The views of a scene show one set of named points, each view turned or mirrored, and shifted as a whole, with a little noise and some points left out.

Scene 1
View 1
J_858: [-41 -22 -26  -5  51 -30 -19  -8   5 -17 -26 -25  17  13  19  11   5  14
  -5  15]
J_218: [-14 -15 -12 -15  -7  14 -28  12 -12 -18   6 -35 -17  -4  21 -11  -3   9
 -30   2]
J_338: [-31 -32 -15  24   8 -37  12  -2  16 -29 -33  20 -11  34  39  10   6   9
 -11  25]
J_610: [-16 -17 -12 -15  -8  17 -26  10  -9 -21   4 -27 -17  -6  29  -9  -5   9
 -27   4]
J_454: [-30 -10 -22 -65  -3  96 -59   9 -11 -32  16 -30  -9 -76  70 -15 -29  12
 -14  -9]
J_838: [-30 -26 -17   6  12 -18  -5   0   9 -26 -22   1  -7  17  36   5   1  10
 -13  18]
J_622: [-12 -17 -10  -4  -9  -3 -19  12 -11 -17   2 -31 -18  10  16  -8   2   8
 -31   6]
J_406: [-25 -16 -16 -38 -17  69 -35  10  -4 -35   7  -9 -20 -48  67 -13 -22  10
 -18   0]
J_496: [-30 -15 -20 -35   8  43 -38   5  -5 -27   1 -24  -6 -35  49  -7 -14  11
 -15   1]
J_509: [  8 -10  -2   0 -27 -14 -24  22 -26  -3  19 -63 -28  26 -17 -20   9   5
 -52  -1]
J_917: [-50 -27 -26 -17  25  25 -15  -8  19 -41 -28  22   2 -25  77   9 -15  13
   6  18]
J_626: [-18 -18 -14  -4  10 -17 -21   8  -9 -12  -4 -40  -7  17   6  -4   5  10
 -28   7]
J_105: [-27 -22 -17  -2  10  -9 -13   3   2 -23 -14 -13  -7   9  30   2   1  10
 -17  13]
View 2
J_406: [ 16  13  16  32 -52 -32  13   2 -18  26  17 -17  90  -7  57   4   2 -13
 -35   8]
J_454: [ 10  24  32  39 -77 -48  28 -18 -20  45  23 -39  94   1  82   7  -3  -6
 -43  -4]
J_626: [ 11 -18 -11   6  -9   7 -33  17 -18  14   2   6  12   7  24  36 -10   0
 -22 -43]
J_858: [-16  -4   6  -3  12 -14 -31   5  10 -14  11   5 -18  10  40  44 -10  -3
 -23 -30]
J_622: [ 20 -17 -13  12 -18   6 -28  21 -24  19   0   7  35   2  21  26  -7  -3
 -22 -31]
J_496: [  5   9  16  23 -40 -28   1  -2 -12  21  16 -17  55   2  57  18  -4  -7
 -34 -13]
J_509: [ 37 -35 -30  14 -27  33 -41  29 -47  47 -12   8  31   6   5  31 -14   7
 -19 -65]
J_838: [  3  -8  -3   2  12  -6 -28  22   2 -18   7  17  19  -3  23  28   0 -12
 -21  -4]
J_610: [ 15  -6  -1  18 -27  -7 -14  12 -20  20   7  -2  47   1  36  21  -4  -5
 -27 -21]
J_105: [  4  -8  -3   6  -1  -5 -25  18  -6  -3   6   9  22   1  28  28  -4  -8
 -23 -16]
J_338: [  1 -11  -9  -4  34   0 -37  34   9 -37   5  32  14  -8   9  27   5 -19
 -16  10]
View 3
J_218: [ 17   0   1  12  22 -35   4  -1   3  -9 -26  10  16 -19 -10  -5   5   7
  21  20]
J_610: [ 21  -2  -2   7  17 -35  -4  -3  -2  -3 -25   8  13 -13  -7   0   7   6
  23  10]
J_406: [ 40   2 -23   1  33 -63 -24  -2 -12  18 -18   2  -4  -3   0  11  27  17
  58 -33]
J_622: [ 14   0  11   9  20 -23   6  -2   5 -13 -29  13  17 -23  -8  -7   0  -5
   7  28]
J_338: [ 14  -9  26 -22 -18  16 -22 -10 -14   2 -37  15   8 -14   9  10  -7 -59
 -30  18]
J_858: [  4 -24   6  -9 -47   3 -10 -13 -12   1 -29   1  35   7 -10  13  -8   0
 -13  39]
J_105: [ 15  -8   9  -5  -7 -12  -9  -7  -7  -1 -29   9  17 -10  -3   5   0 -15
  -1  21]
J_496: [ 28  -8 -19   3   7 -48 -17  -5 -11  11 -19  -1  12   3  -7  11  18  25
  42  -8]
J_509: [  6  11  22  30  48 -28  34   7  24 -37 -30  22  25 -46 -18 -27  -9   1
   4  55]
J_838: [ 15 -10  14 -12 -13  -2 -17  -9 -11   2 -32  10  13  -9   2   9  -2 -30
 -11  17]
J_626: [  7  -7  11   9   0 -15   9  -4   4 -16 -29  11  28 -17 -13  -5  -6   1
   0  41]
J_917: [ 31 -16 -11 -26 -25 -21 -45 -14 -30  30 -25  -2   1  15   9  30  16 -16
  18 -25]
J_454: [ 42  -4 -43  10  28 -85 -23  -2 -14  22 -10  -9   3  10  -9  16  36  55
  84 -39]
View 4
J_610: [-13  -5   1  -8   6   1 -16  -3 -21  -4  11   9 -22 -11 -14   1 -10  11
  26   4]
J_406: [-46 -13  33 -25 -14 -21 -28  -1 -50 -10  -8  15 -39  -4   6   8 -25  29
  55   0]
J_509: [ 23  -7 -54   2  20  17 -20  -8 -20   0  54  11  -1 -40 -33  24   2   1
  14  33]
J_858: [ -3  13   9  11  29  20   7   6  26  12  -2   2 -13  10 -34 -43   7  -3
 -10 -21]
J_626: [  7   2 -19   5  21  17  -7  -1   1   4  23   6  -9 -14 -30  -9   3  -1
   4   5]
J_105: [  1   5   3   1  12  13  -3  -4   6 -10   4   4 -26  -7 -15 -15  -5  -4
   3 -10]
J_338: [ 22  14   7   8  10  26  11 -16  35 -37  -5  -6 -44  -8  -1 -18 -11 -26
 -23 -28]
J_218: [ -7  -5  -9  -5  10   4 -18  -2 -21  -2  20  10 -17 -17 -19   5  -7  11
  24  10]
J_917: [-34   6  54 -10  -3  -4  -1  -1   0 -17 -34   3 -49  18   5 -31 -19   7
  17 -35]
J_838: [  6   9   8   4  11  16   3  -8  17 -20  -1   0 -34  -4  -9 -17  -9 -12
  -5 -18]
J_454: [-73 -20  45 -31 -11 -34 -37  11 -71  16 -12  21 -26   7  -5   0 -22  50
  78   6]
J_622: [  8  -2 -19   0  13  13 -12  -7  -8  -9  25   7 -19 -21 -18   6  -5  -1
  10   9]
View 5
J_858: [ 42 -17 -16  16   5 -36 -20  -7  33  -6   2   5   0  22   2  36  45 -28
 -10 -16]
J_406: [-25   0   2 -18   9  65  27  20  -1 -10  16 -15 -20   6  31  35  -1   5
  16  17]
J_509: [  1  -1  25  30 -15   7 -33 -40  39 -24  10 -21  41  29  -3 -39  21  34
  36  -6]
J_338: [ 38  16   6  26  10 -21 -21 -29  22  27 -24  -5 -25 -17  -3  22  47  -6
 -26 -36]
J_496: [ -6 -12  -6 -10   6  34  14  17  12 -17  19  -8  -8  19  23  35   9  -7
  14  12]
J_610: [  0  -3   6   6   1  22  -2  -6  19 -12  10 -12   1  15  13  12  17   6
  15   1]
J_622: [  8   1  12  18  -3  10 -16 -22  26 -10   4 -13  11  15   4  -3  24  13
  15  -9]
J_626: [ 20  -8   5  22  -4 -10 -23 -21  33 -13   6  -8  17  23   1   1  31   3
  12 -10]
J_218: [  0  -4   9  10  -3  19  -9 -12  23 -16  12 -14  10  19  11   3  18  11
  20   0]
J_917: [ 16   1 -15 -10  19  17  17  18   3  13  -3  -1 -43  -8  21  64  26 -27
 -21  -7]
J_454: [-36 -17 -10 -33   7  77  41  43  -2 -32  35 -12 -13  26  41  47 -12  -4
  29  36]

In a view up to two points have been moved. Name them for each view, in the order of its rows, or write -.
view 1: J_610
view 2: -
view 3: J_509
view 4: J_622
view 5: -
